Points on a hilly landscape, in no order, each with its height.
A ball rolls from a point to whichever of its 5 nearest points has the largest drop for the distance, and stops where none of them is lower. Distance is the straight distance between rows; heights are no part of it.
tupu h=166: [ -1 -20  16  13  -7   2  -9 -10  15  -4 -27  12  -9  -2  13   3  10  -1
   2 -14  -4   4 -12  -1   2   5  -9   2 -21 -14  -7 -10  -6 -30]
rig h=233: [ -3  22 -21 -11   5   7  11  12 -14  -1  21  -9   4  -5 -11  -5 -12  -7
   0  30   3  -1  15  15  -7  -1   6   1  17  16  12   8   3  28]
muv h=243: [ -8   8 -24  -2  -6  11   8   5 -15  -6  14 -18  -3  -2  -2  -1  -5  -3
  -4  17   1   3  14  13  -1   6  -1   0  21  11  16   3   3  21]
fug h=277: [  4  -7   4   3  -4   5  -7  -3   5  -2  -9  -9   2  -4  -1   7   2   3
   2   1  -1   4 -10   7   8   5  -3  -4   7   0  -6   5  -7 -16]
Renu h=216: [ 14  16 -25  -7   0  12  15  19 -18  -1  20 -14   3   7 -16  -7 -11 -11
   1  16   4  12   4  24   3  -6   7  -3  12  13  12  13   8  15]
Lozu h=179: [ 10  16 -14 -11  25 -14   7  11  11  -2  33  10  17  22 -21  -7 -29  -1
  13   6  17   5   0  -9 -13  -9   8  -1 -14 -20 -16   5  12  24]
degu h=283: [ -3  13 -15 -11   5  -2  10   6  -7  -3  14  -7   1   3  -4  -3  -9  -2
  -4   8   5   2  11  -6 -10   0  -3  -2  10   7   7   5   5  27]
gor h=81: [  5   4   2   2  11 -19   1   7  16   1  18   9  12  15 -11  -4  -6   5
   9   5   3  -2   0 -21 -10 -13   5  11 -16  -9 -18   5   6   6]
Pegag h=171: [ 13 -19  20   3  -5  11  -2   4   8  -1 -26  11  -2   4   8   5  19  -5
   2 -16  -6   2 -19  14  14  -1  -3  -3 -19 -11 -16  -2   4 -26]
basig h=406: [-22   5  -2   8   1  -8   1 -11  -3   4   5   1 -13  -7   6   1   0   1
  -7   1   1  -9  20 -18  -5   4  -9   6   3   8  12 -11   2  15]
pelig h=302: [ -4  -5  10   8  -5  -2  -8 -12   4  -2 -14  -7  -8  -7   1   4   1  12
  -9  -4   1  -1   6  -3   2  13  -9   0  11   5   4  -7  -9 -13]
Ligal h=226: [ -3   6 -18  -8   9  -1   9  11  -9   0  24  -3  10   2 -13  -8 -18  -2
   1  11  10   2   4  -7 -16  -4   5   0  -4   2   2   5   2  30]
dukip h=310: [ 16  -8  -4   1   4 -16   6  10  12  14   3   8  18   8   0  -6  -2   0
  11  -1  -3  12 -21 -12  -8  -5   4   0 -21 -25 -14   5   1  -9]
Pelov h=337: [ 13  14  -2 -10  -6  -2  11  17  -3   3  21  -3  12   9 -12   0  -6  -5
   3   6   2   9  -9  11   5  -6  15  -3   0  -5  -2   9   0  -5]
sanin h=234: [  5  -6   2   4  -3  -5 -11  -5  11   6  -6   0   2  -3   6   2   6  -2
   5  -5  -1   5  -9 -10  -2   3  -9  -5  -1  -8  -5   0 -10 -12]
kufa h=281: [ 10   1   5  -6   2  10  -3   6 -10  -6 -16  -5   4   1   2   2   7  -2
  -4   1  -1   0  -5  27  11  -1  11  -7  10   7   3   0   9 -16]
pedig h=428: [-19  14 -15  -6  14 -11  -9 -21  -7   0  30  14   1  -9 -13 -17 -14   4
   9   2  13 -12  26 -23 -16  -6  -1   9   8  -3  -3  -7  -3  27]
zoz h=318: [ -7 -19  18   0 -10  10 -10 -20   0  -4 -34  -1  -5 -11  26  -2   5  -1
  -1 -15  -6  -8 -10   4   5  10 -10   1  -7   6   1 -12 -14 -19]
Ropu h=383: [-21   5  -5   0  12  -8  -1 -12  -5   1  12   4  -4  -3  -1  -5  -1  -2
  -6   4   6  -8  19 -15 -12  -3  -2   2  -4  -4   4  -5  -3  24]
vesot h=221: [ 11  12 -25  -8   3   5  19  23 -17  -3  27 -14   6   8 -17  -6 -14 -12
   5  28   4  11   4  20  -1  -5  13  -1  11   9   6  14  11  18]
zufup h=205: [ 19 -11  12  -3  -9  14   9  17   6  -1 -23  10   0   3   4   2  14  -5
  -2 -23 -10   4 -25  17  16  -2   0  -5 -16 -10 -14   2   9 -22]
Vadiz h=274: [ 11 -17  11  -9  -1  21   3  11  -7  -3 -30   2   0  -7  17   1  12  -7
  -5 -15 -12  -1 -27  23  18   3   1   1  -4   2  -5   6   8 -16]
lotad h=229: [-10  -4   5  11  -6 -14 -12 -17  18   6  -8  12  -6   1  11   4   7   1
   0 -12  -9  -8   4 -36  -3   0  -4   4  -3  -7  -3 -14  -8   2]
dogo h=142: [ 12   0  -3   0   0  -4   3  15   3   6   6  -2  16   3  -8   1   1   2
  12   9  -1  15 -10   7   5  -5   6  -6   2 -10  -6   6  -3 -15]
sen h=126: [ -1   1   2   7   0 -13  -5   0  14   1   4   2  -1   0  -3   1   5   8
   3   1  -6  -6  -1 -20 -10  -3   1   6  -2  -4  -2  -4  -3   0]
tega h=467: [ 2  4  2  2 -3 -4 -2 10  1  3 10  1  7  3 -7  4 -2  6  0  2 -1  7 -3 -5
 -3 -6  4  4  0 -1 -1  3  1 -4]
robib h=286: [-10   3   3  11   2  -9 -15  -5  11   0   5  14  -7   2   6   3   0   9
   1   0  -2 -10  12 -28 -13  -6   0  12  -9  -6  -5  -4  -3   9]
seba h=333: [ -6  -8  19   6  -6   9  -6 -17   1  -7 -22  -7  -9  -8  10   0   1   5
  -5  -4  -1  -4  11   5   8  10   1  -3  13  14   6  -9  -6 -13]
tir h=192: [ -6 -17   8  10  -6 -10  -9 -14  15   8 -13   3  -1  -1  16   3   7   0
   5 -13  -6  -2 -12 -12   1   4 -12  -2 -14 -10  -3  -5  -6 -17]
Bamo h=138: [ 14  10 -12  -3  -3   5  12   8 -16  -1  12  -5   3   4  -6   1  -6  -3
  -7   3   4   6   2  14   9   0   6 -11  10   9  10   8   7   7]
Rom h=594: [ 1  5  5  5 -2 -4  3  6  4  0  9 -3  3  1 -8  2  3  4 -4 -1 -1  7  3  0
 -2 -2  4 -3  5 -1  5 -6 -1 -4]
dip h=285: [  8 -14   6   7  -5  -9  -2   1  18  11  -8  14   4   9   6   4  11  -1
   8  -8  -2  15 -16   0  -4   2  -2  -2 -26 -25 -11  -1  -2 -24]
konu h=198: [  8 -11   3   3  -6  -2   0   4  12   3 -11  10   5   4   6   4   6  -2
   7 -12   2  11 -17   4   2   1  -5 -10 -18 -21 -12   5  -3 -24]
gib h=463: [ 1  0  2  7 -8 -5 -3  1  6 -2  0 -3 -2 -2 -3  4  2  6 -3  3 -1  1  1 -9
 -3  0 -3 -2  9  0 -2 -2 -3 -8]
kebaz h=414: [  7   5   2   1  -4   5   2  12  -4  -2   0  -8   3   4  -4   7   1  -2
  -2   2   1   1  -4  13   7   0   4  -8   7   1   0   0   1 -12]
zodud h=408: [-23   7  -6  -2  11 -15 -10 -19  -6   2  19  16   0   2  -4  -9  -7   2
   7   0  12 -16  23 -23 -18  -5   1   7 -10  -9  -3  -9  -2  19]
kori h=334: [ -4  -1   4   4  -7  15   4 -15 -16  -9  -9  -6 -15  -3   7  -4   1  -4
 -14  -3  10  -7  12  17   9   5  -6  -3  24  18  20  -6  -1   1]
zasam h=440: [ -7  17 -16  -7  19 -13   0  -3  -6   1  28   2   3   0 -16 -13 -17   5
   6   7  10  -1  15  -9 -18  -7   9   1   3  -1  -1   6   5  33]
numem h=382: [  1   2   1   5  -1 -16  -3  11  13   5  12   4   7  10  -4   3  -2   3
   1   4  -2   1  -1 -15  -6  -6   4   2  -8  -1  -4   2  -1   5]
solup h=242: [  6   8   2   6   6 -15   4  13  11   1  19  11  10  16  -9  -3  -9   1
   6   7   5  -1  -4 -11  -8  -8   6   3 -11  -5  -9   5   5  11]
nuro h=391: [-10   9 -14  -5   1   6   7   0 -12  -1  14  -6  -5  -7   0  -1  -6  -2
  -6  15   3   0  15   3  -3   4  -6  -3  19  13  16   0   2  22]
riso h=197: [-14 -19   9  16  -7 -12 -12 -23  19   8 -24  13  -9   0  16   3  14   5
   2 -11 -12  -4  -3 -16  -2   5 -11   5 -20 -10  -6 -16 -10 -24]
zuf h=206: [ 19 -10  17   1 -12   4  -1  16  17   3 -21  12   2   9   5   4  12  -3
   1 -17  -5  11 -21  11  11  -4  -3   1 -18 -21 -21   2   5 -32]
Fadat h=321: [ -1 -18  18  -6 -14  21  -6  -4  -7  -3 -38  -6 -11 -10  25   5  14  -6
  -8 -17 -18  -5 -18  15  15   8   0   6   2  21   1   5  -1 -13]
dod h=225: [-13  -8   6   8  -5 -11 -16 -25  14   8 -15   3 -10  -6  17   9   9   6
  -2  -9  -8 -12   3 -23   3   9 -14   4  -2  -2   2 -11  -9 -13]
duv h=291: [ 10   6   2   0   7  -9  13  19   6   7  20   3  16  13 -17  -6 -13  -3
   7  10   6   6  -6  -8  -5  -8   5   1 -10  -4  -8   8   2   5]
mefus h=320: [ -6  -6   8  10  -4  -7  -9  -1  12   1  -4   1  -3  -5   2   3   2   7
  -3  -2  -7   0  -3 -19  -5   2  -1  -1  -1  -5  -3   1  -9  -7]
simig h=375: [ -6 -13  16   3 -10   7  -8 -26   3  -6 -30  -8  -9 -13  13  -1   4   4
  -9 -10   0  -9   0 -11   8   8  -8   5   7  11   2  -8 -12 -16]
vaf h=324: [  6   6   2   6   1 -11   7  17   6   3  19   4   8  11  -9  -3  -1   2
   1   7   1   8  -8  -3  -5  -5   7   2 -11   0  -6   2   2  -2]
Zaku h=236: [ 16 -12   5  -3   0   8   6  11   7   2 -14   7   4   1   3   3   8  -3
   6 -15  -2  10 -15  20  10   0  -3  -8 -11 -21 -15   6   4 -23]
guku h=165: [  2 -16   8   6  -4  -4  -8  -7  11   4 -19   5   0  -4  11   2   6   1
   3 -13  -5   4 -15  -3   2   4 -11  -7  -6 -14  -1  -1  -5 -20]
Vuk h=401: [-27  10  -4   1  12 -11  -9 -17  -7   3  15   6  -6  -6  -1  -5  -4   4
   0  -3   7 -17  22 -22 -15  -3   0   8  -5  -5   7  -9  -1  26]
vela h=259: [  9 -14   1  -2  -2  11  -3   5  -1   0 -19  -1   2  -3   3   4   5  -7
   1 -17  -5   3 -18  16   9  -2   0  -6  -5  -7  -9   7   1 -17]
vuter h=458: [ 21  16 -14  -8  -5   7  19  17 -17  -5  16  -7   4   5 -11  -2  -4  -6
  -4   5   1   6 -10  19  14  -8  12  -9  11   5   7  19  16   0]
mefef h=237: [ 19 -12  22   8  -8  -4  -6   8  28   8 -19  15   1   8   1   4  19  -1
   5 -14  -5  15 -17  -3   8  -3   8   7 -28 -29 -31   4  -1 -34]
Munum h=311: [  8   6  -1  -1  -7   8   8   1 -14  -8  -2  -8   0   3  -6   0   2  -2
  -8   2   4  -3  -1  23  12  -1   4  -9  14   9  10   1   8  -7]
Bevod h=248: [ 15  10  -8 -10   7  -1  22  26  -3   3  31  -2  11  13 -18  -5 -21  -8
   2  13   9  10  -6   3  -1  -8   8  -3  -9   0  -2   6   8  19]
gikeg h=292: [ 10  -2  -3  -6   1   6   1  16  -1  -4  -7  -2   6  -4  -4   4   4  -1
   6  -1  -2  11 -13  16  10  -1   5  -4   2  -9 -11  11   4 -18]
Besup h=256: [  3 -13   8  -3  -3  12  -1  -3   1  -4 -27   2   1  -5  16   4  10  -2
   1 -15  -4  -1 -15  13  15   5  -6  -4   0  -3  -5  -1  -5 -18]
pavil h=300: [ -1  -8  11   2  -5  11  -2 -13 -12  -6 -21 -13  -8  -8   4   3   0   3
  -9   1   5  -9   7  13  12   3  -2  -2  13  17  14 -10  -6  -9]
bako h=362: [ 7  4 -4 -2 -3 -4  7 17 -3  0 16 -2  7  9 -7 -1  0  0  2  4  7  6 -1 -2
 -1 -6  4  0 -4  2  6  0  2 10]
Doni h=238: [  9  13 -16 -14  14   1  17  23  -9  -3  26 -12  15   9 -24  -5 -18  -4
   9  20   8  10   2   8  -8  -5  10   1   2   5   0  10   8  25]
sal h=241: [ 16 -12   9   7 -12  -1   3  10  17   4 -13  15   0   7   4   1  17   0
   7  -8   0  17 -19   6   2  -3  -2  -3 -28 -29 -19   2   2 -32]
Sofo h=217: [ -3 -11   9   5  -3   5 -10 -13   7   2 -16  -3  -1  -7   7   4   4   1
   0  -9  -1  -2  -2   4   5   7  -7  -5   5  -4  -3  -7  -9 -15]
godi h=413: [ 14   8   1  -1  -2   2   3  11  -9  -6   3  -4   7   0  -7   4   2  -1
  -2   0   0  -2  -3  21   6  -3  11  -7  10   1   1  10   2 -10]
rus h=309: [ 12  15  -3  -5   0  -4  15  20  -3   4  24   1  12  13 -15   3  -5  -3
   5   9   5  11  -8   2  -1  -9  12  -2  -4  -3  -2   9   3   2]
lunup h=235: [-13 -13  14   9  -4  -6 -15 -26  15   9 -21   2  -6  -4  20   3  11   2
   0 -13  -2  -9  -1 -14   3  10 -14  -1   0   0  -5 -13  -9 -18]
vofu h=245: [  3  -9  13   3  -4  13  -7  -8  -2  -5 -22  -4  -2 -11   5   7   4  -1
   3  -6  -4  -3  -3  13  11   3  -1   2   9   2  -4   0  -7 -14]
pagoz h=370: [-11  18 -16 -11   2   9   3  -3 -16  -5  14 -11  -6 -11 -11  -3  -5  -2
  -3  25   2  -1  27   9   0   8  -7   3  30  22  20  -8  -2  22]
Vur h=191: [  7   9 -23  -8   1  11  16  17 -11  -3  22  -7   1   3 -13   0 -11  -7
  -2  12   2   8   0  11  -1   0   6  -6   7   4  11  15   7  16]
pudiv h=266: [-14   0   1  14  -2  -7  -9 -13  11   1  -9   3 -17  -3   8   3   4   8
  -8   3  -4  -7  14 -21  -8   9  -3  12   2   0   4 -12  -6   2]
far h=293: [  5   0   9  -4   0  16   3  -4 -14  -9 -12 -11  -4  -1  -5   4   8  -4
  -5  -6  -5  -6   5  21  12   2   6  -6  13  17   7  -2   4  -9]
dum h=388: [ -6   4 -14  -3  -1  11   5  -8 -15  -7   6  -9  -7  -3   5   1  -6  -1
  -9  11   3  -1  14   9   1   5  -8   0  19  15  15  -1   0  20]
Lofa h=271: [  3  -2   2   2   2 -14   0  14  14   8  10   2  14   6  -4  -2  -3   4
  14   3  -5   5 -12 -18  -4  -7   9   4 -12 -15 -15  11   4  -2]
Gaf h=85: [  5   8 -18  -1  -3  10  10   5 -17  -6  14  -6  -4   1  -3  -3 -10 -11
  -5   8   7   4   7  18  -1   1   4  -7  15   9  13  10   3  15]
kuvun h=284: [  1  -7  -3   5  -3 -12  -1   1  12   7  -2   0   5   0   3   5   2   6
   3  -4  -9   4 -10 -18  -7   1  -3   1  -8 -10  -8   2  -5  -7]
tamo h=719: [ -4   6  -1   4  -4  -5  -1   3  -2   1   8  -5  -6   3  -3  -1  -2   2
 -13   5   6  -1   9  -3  -9   1  -4  -6   0  10  13  -7  -3  14]
zove h=499: [ 0  5 -7 -2  4 -3  7  3 -5  0 15  2 -2  4 -3  2 -4  0 -6  6  6 -2 11 -8
 -6  0 -4 -8  0  5  8 -1  0 18]
dube h=210: [ -1  10 -16 -10   4   5  11  16 -11   0  19  -8   2   0 -11  -5 -15  -4
   1  16   5   5   9   2  -7  -4   5  -3   8   2  10   8   7  25]
Katu h=314: [ -3   2 -13   2  -8   9   8   2 -14  -2   8  -8  -7  -2  -2   4  -5  -3
 -11   5   7   2   9  13  -1   1   2  -6  15   7  18   3   2  11]
bar h=461: [-15  16 -19 -10  19  -7  -4 -12 -10   0  27   1   5  -9 -12 -13 -14   3
   5  10  12 -10  20 -16 -15  -3   3   5   5  -1  -2   2   0  33]
nivi h=119: [  2 -15  11   4  -5   3  -5  -3  13  -1 -23   9   2  -4   7   4   6  -2
   0 -18  -2   3 -15  10   5   2  -8  -8 -14  -9  -8  -2  -1 -22]
vosu h=261: [  6  -8  17  -9  -1  19  -7   3  -8  -6 -31  -7   1 -11  11   5   9  -7
  -4  -1 -13  -6 -13  26  15   4   4   1   4  19   2   5   3 -14]
mim h=405: [ -6   7  -6  -1   6  -6  11   5  -5   4  14   6   3   6  -3  -4  -6   0
  -2   7   7  -3   9 -12 -15  -5   4   1  -8   0   2  -1   3  24]
deka h=409: [ -4  10  -4   2  14 -15   1   2   6   0  23  14   9  13 -10  -5 -18   5
   4  -1   8  -7  11 -15 -14  -8   5   9 -17  -7  -5   1   2  15]
Muzom h=415: [ -3  14 -12  -1  19 -15   3  -2   3   3  27  13   9  15 -12  -5 -21  -1
   9   2  13  -7   7 -13 -17 -12   9   7 -14  -9  -4  -4   6  21]
ziz h=331: [ -2  -3   8   8  -4   8  -3 -16  -4  -8 -14  -9 -11  -6   4   6   7   7
  -8  -5   0  -6   7   5   7   7  -3   0  11  12   7  -7  -3 -14]
Fonak h=407: [-23  11  -9  -7   8  -8  -6 -19 -12   7  19   3  -6 -10  -3  -9  -6  -1
   5   8   4 -14  23 -20 -12  -2   2   5   8   5   7  -8   1  29]
nis h=203: [ -9 -16  13   3  -8   4 -11 -17   9   0 -28   6  -2  -2  18   3   7  -2
  -1 -19   0  -1 -12   3   5   6 -15  -1 -10  -3   0  -8 -10 -24]
zeku h=279: [ 11 -10   7 -12   6  14   6  16  -3  -6 -20  -3   5   0   8   3  16  -8
  -1   0  -8   7 -20  33  15   1   6  -2  -1   7  -8  15  10 -15]
mel h=399: [ -4  -2  -6  -1  -3  15   5  -9 -14 -10  -3  -9 -16  -6   5  -3  -5   0
 -10   3   3  -3  18   7   8   8 -11  -2  20  17  19  -8  -4   8]
Fomig h=254: [ 21   9 -15  -7   2   5  17  26 -16  -1  27  -7   7  11 -15  -2 -12  -7
   3  15   2  15  -5   9   6  -6  15  -6   8   6   2  13   7  14]
zimab h=356: [  2  -3   8   7  -3   2  -5   0  -1  -2  -5  -2  -6  -3  -4   7   2   7
  -4  -1   0   1  -2   5   1   3  -3  -7   7   4   1  -2  -2 -11]
mopoz h=468: [ 16  10  -7  -8  -5  -1  11  18 -10   0   7  -5   8   5 -11   2  -1  -3
  -2   8   0   7 -11  22  13  -1  10  -8   9   2  -2  10   5 -14]
panos h=163: [  4  17 -13  -6  19 -13   5  10   3  -1  29   6  18  14 -16 -12 -24   2
   9   8  14   4  -2  -8 -15 -10   8   0 -13  -7  -4   4  13  25]
Lep h=330: [-15   4   3   7   6 -14  -2  -5   5   1   8   7  -6   6  -1  -1   0   4
   2  -1   0  -5  15 -21 -11  -4  -3   6 -11   0   4  -6  -4  15]
sepa h=480: [-17  11 -10 -12   5  -1  -2 -10 -14  -2  13  -4 -10 -18   0  -3  -3   3
  -2  18   0 -10  29 -11  -3   6  -8   8  20  13  16   2  -1  29]
badun h=231: [  9 -16  14  11  -8  -3  -4  -2  23   3 -20  13   0   3   7   6  14  -1
   5 -11  -2  10 -16   1   2   6  -4  -3 -24 -22 -14  -4  -1 -31]
femef h=222: [  8   6   5   3  15 -18   5  12  20   4  26  10  19  17 -15  -4 -15   5
  15   7   4   6  -7 -16  -8 -11  13  10 -14 -16 -20   7   6   4]
Gabu h=288: [ 26 -18  17  -5  -4  17   7  20  -1   2 -30  -4   3  -1   7  -4  14  -6
 -12 -20 -19   6 -30  31  24   6   3   0 -12   5   1   7  13 -20]
Neke h=137: [  5  -7  -2   4  -4  -6  -3   3   9   5   2  -3   7   0  -1   0   1   4
  10   1  -5   9 -10  -7  -1   1   3  -4  -2 -12 -11  10   3  -8]
fudo h=567: [-15  16 -13  -6  19 -10 -11 -18  -2   4  28  14   6   4 -13 -17 -17   2
  10   3  12 -13  21 -21 -24  -7   5   7 -10  -8  -1  -8  -1  21]
funo h=263: [  6  -3   6  -2   3  12  -5   4  -8  -8 -23  -6   0  -5   7   5   8  -4
   2  -6 -10  -5 -11  24  15  -1   6   3   8   5  -4   6   5 -14]
bika h=275: [  6  -4  -2   1  -5  -9   0   7  11   8   5   2  10   4  -1  -4   2  -3
  11  -5   0  11 -19  -9  -3  -1  -2  -8 -14 -23  -7   5  -2 -12]
sivof h=257: [ -6  -9   7  10  -9  -9 -15 -27  13   4 -19   2 -12 -10  12   2   2   9
  -9 -13  -6  -8   5 -20   2   9 -12   3   7   2   4 -15 -12  -9]
bamem h=448: [-17   6  -4   3   8 -14  -6  -6   1   0  22  13   6   8   0  -3  -4   7
   6  -1   6 -12  17 -18 -18  -9   5  12 -10  -6  -3  -8   0  23]
Nasas h=332: [ -7 -15  18   0  -9  13  -8 -26 -14  -9 -31 -11 -14 -16  14  -4   8   4
  -6 -11  -3 -10   7   5   5  10   2   6  12  21   7 -10 -12 -14]
mesed h=295: [ 12  15 -10  -2  -3  -1  12  17 -10   0  20  -4   9   9 -11   0  -6  -2
  -1   9   7   7   0   3  -3   0   7  -6   1   5   7   2   0  10]
budef h=244: [ -8  -6   6  11  -6  -9 -14 -17  10   6 -10   0 -10  -4  14   5   7  10
  -4 -10  -6  -9   2 -23  -1   3 -11   6   2  -3   1  -7 -13  -7]
muz h=232: [ 18 -10   0  -8  -5  14   8  14   7   0 -18   6   5   4   7   2   8  -3
   5 -17  -9   9 -21  19  17  -1   1  -7 -12 -11 -13  12   9 -24]
sumom h=255: [ 12 -15  10  -5  -4  12  -6  -4  -3  -6 -27  -4  -2  -6  13   6  11  -6
   1 -13  -7  -6 -16  21  14   4  -1   2   2   7  -1   7  -1 -20]
mebu h=230: [  7  -6   2   3  -2  -1  -4  -2   7   1 -10   1  -1   0   3   2   2  -1
   6  -4  -2   4  -9  -1   2   5  -6  -6   1 -10  -6   3  -4 -17]
roko h=536: [  0   7  -2   4 -11   7   5  -1  -8  -3   5  -5  -8   0  -4   4   1  -2
  -9   2   2   1   7   4   1   4  -2  -9  12  12   9  -6   0   0]
venud h=433: [-23  22  -7 -10   9  -9  -7 -17 -10   0  23   0 -10 -14 -10  -9  -6   7
  -2  16   8 -11  36 -18 -12  -2   2   7  18  13  14  -2   2  36]
veri h=276: [-22  -1   6  10   3  -9  -8 -16   4   3   2   4 -11  -2   7   1   8   9
   1  -1  -5 -15  21 -26 -17   0  -4  17  -5  -5   0 -13  -6  15]
gubeg h=559: [-11   7 -10   1  -1   6   6  -8  -9   3   6  -5 -10  -4   1   0  -5  -3
  -9   1   4  -1  14  -1  -2   4 -11  -5   9  12  13  -3   0  17]
tema h=139: [  2   8  -2   0   8 -10   5   9   4   4  19   7   7  13  -8  -2 -12   2
   2   3  11   0   2 -15 -14 -10   2   5 -13  -3  -4  -1   2  19]
virad h=496: [-17   6 -12  -4   4   2   1  -7 -12  -5   9  -5  -9 -13   4   2  -5  -3
  -7   9   5  -5  20  -6 -10   3  -9  -3  11   9  12  -6  -1  27]
Mol h=282: [  5  -2   7   0   1   6  -2   4  -7  -7  -9  -4  -1  -2   0   4   6   1
  -1  -4   0   0 -10  18   9   2   1  -3   9  -1  -5   8   1 -16]
pom h=246: [ 19 -12   5 -13   1  17   6  21   1  -5 -22  -2   4   0   6   4  10  -1
   0 -17 -11   7 -26  27  19  -1   5  -4  -9  -4  -7  11   9 -17]
ritez h=183: [ -1 -24  16  19  -5  -6 -12 -15  19   6 -24   8  -7   2  15   6  10   1
   3 -12  -4   8  -8  -9  -1  11  -6   1 -26 -20 -12  -6  -2 -27]
firif h=228: [ -2 -14   3  13  -5 -10  -8  -7  16  11 -10  13   0   3  13   3  12   1
   7  -7  -8   3 -12  -9  -3   1  -3  -3 -19 -17  -9  -6  -3 -15]
dak h=396: [  3   7  -1   0  -7  12   9  -8 -16  -5   2  -7  -9  -3  -3   1  -4  -5
 -11  -1   5  -2  13  10   5   3  -1  -3  15  14  16  -4   3   2]
tonif h=315: [  8  -1   3   0   2   6   0  10  -2  -5  -7  -5   4   0  -2   4   3  -2
   7  -5  -1   6 -14  15   7  -2   2  -6   1  -9  -8   7   1 -20]
zuva h=240: [  1 -15  18  -3  -4  11  -7 -14   4  -5 -31  -2  -6  -8  15   5   5  -7
   1 -14  -5  -2 -13  10  11   7 -10  -2   0   6  -5  -9  -9 -15]
Nef h=338: [ -8  14 -19 -12   2  12   2  -3 -17  -3  15 -10  -9  -9  -7  -3  -4  -1
  -4  25  -1   2  26  11  -3   6  -3   3  26  19  16   1   2  24]
manid h=329: [ 12   8   2  -9   0  11   6  17 -13   1  -4  -5   9   0  -5   4   9  -2
   3   1   1   0 -12  31  17  -5  14  -5   7   8  -2  11   9 -15]
fakaz h=524: [-14  16 -19 -10   8  -4  -2  -5 -10  -1  20  -7   5  -8 -13 -10 -11   4
   2  18   5  -7  20  -6  -9  -1   1   0  13  13   7   1   0  31]
Rok h=453: [-13  -2   1   7  -5   2   2 -10   1   1   0  -1 -14  -3   6   2   4   5
 -12   4   0  -3  11 -10  -1   6 -10  -3  10  11  10 -14  -2   7]
til h=264: [ -7   3   1   8   6 -16  -6   2  10   5  11   8   5   9  -4  -1   0   4
   7   1   2  -6   6 -19 -10  -7   4  11 -13  -8 -11   2  -4   7]
Suve h=455: [-18  26  -7 -14   6   0  -1 -10 -11  -4  23  -5  -9 -11 -15  -6  -7   5
  -3  27   3  -7  29  -5  -9  -2  -4   6  22  19  20  -8   1  33]
zese h=402: [-12   0   2  10  -2  -7  -3  -4   7   1   1   0 -10   1   2   4   2   5
  -8   3  -2  -4   8 -14  -5   6  -2   3   1   2   7  -6  -2   7]
tes h=422: [-15   7 -11  -7   5   6   2  -5 -13   0   9 -13  -8 -11  -3  -3  -4   0
  -6  18   5  -3  19  -1  -4   4  -7   7  22  20  17  -2  -1  24]
Lito h=289: [ -5 -12  20  -5  -6  16  -6 -15  -9  -7 -38  -9  -8 -12  20   1   9  -2
  -5 -14  -7  -8  -9   9  10  10  -2   6   5  22   1  -6 -12 -10]
Suz h=449: [-12   9 -13  -4   5   2   6  -6  -5   0  10  -4  -4 -10  -5  -7  -6   0
  -9  10   3  -2  16  -8 -10   1  -7   3   5   8   9   0   0  28]
sovid h=280: [ -4  -2   4   8  -1 -13  -8  -5   9   4  -1   6   0   2   6   1   4   6
   5  -2  -7  -4   0 -29 -10  -6   2   7  -6 -12  -8  -3  -6   0]
bugaf h=294: [  3 -19  16  -4  -8  18  -2  -2  -2  -6 -34  -2  -2  -7  23  -1  11  -9
  -4 -19 -13  -7 -18  19  16   2  -1   2  -9   9  -1  -4  -1 -19]
Gak h=208: [-15 -12   7  15  -5 -17 -17 -22  20  10 -12   8  -4   0  14   5  13   1
   1 -13 -11 -11  -4 -22   2   3 -11   3  -9 -10  -6 -15 -10 -12]
Lozo h=299: [ 11  -1   3 -14   5  12   6  13 -12  -5 -13  -4   8   0  -2   6  12  -2
  -3   2  -3   4 -14  34  21  -2   6  -5   6   8  -1  13  11 -12]
zita h=403: [ -2   4   3  11  -1 -10  -5   2   8   0  10   0   2   3  -4   2  -1   8
   1   2   0   0   5 -18  -7 -10   3   6  -4  -2   0  -2   1   6]

Where does a ball stop that starts at each point below?
mel -> nivi
Bevod -> Gaf
godi -> nivi
zove -> Gaf
sepa -> Gaf
seba -> nivi
ziz -> nivi
fakaz -> Gaf
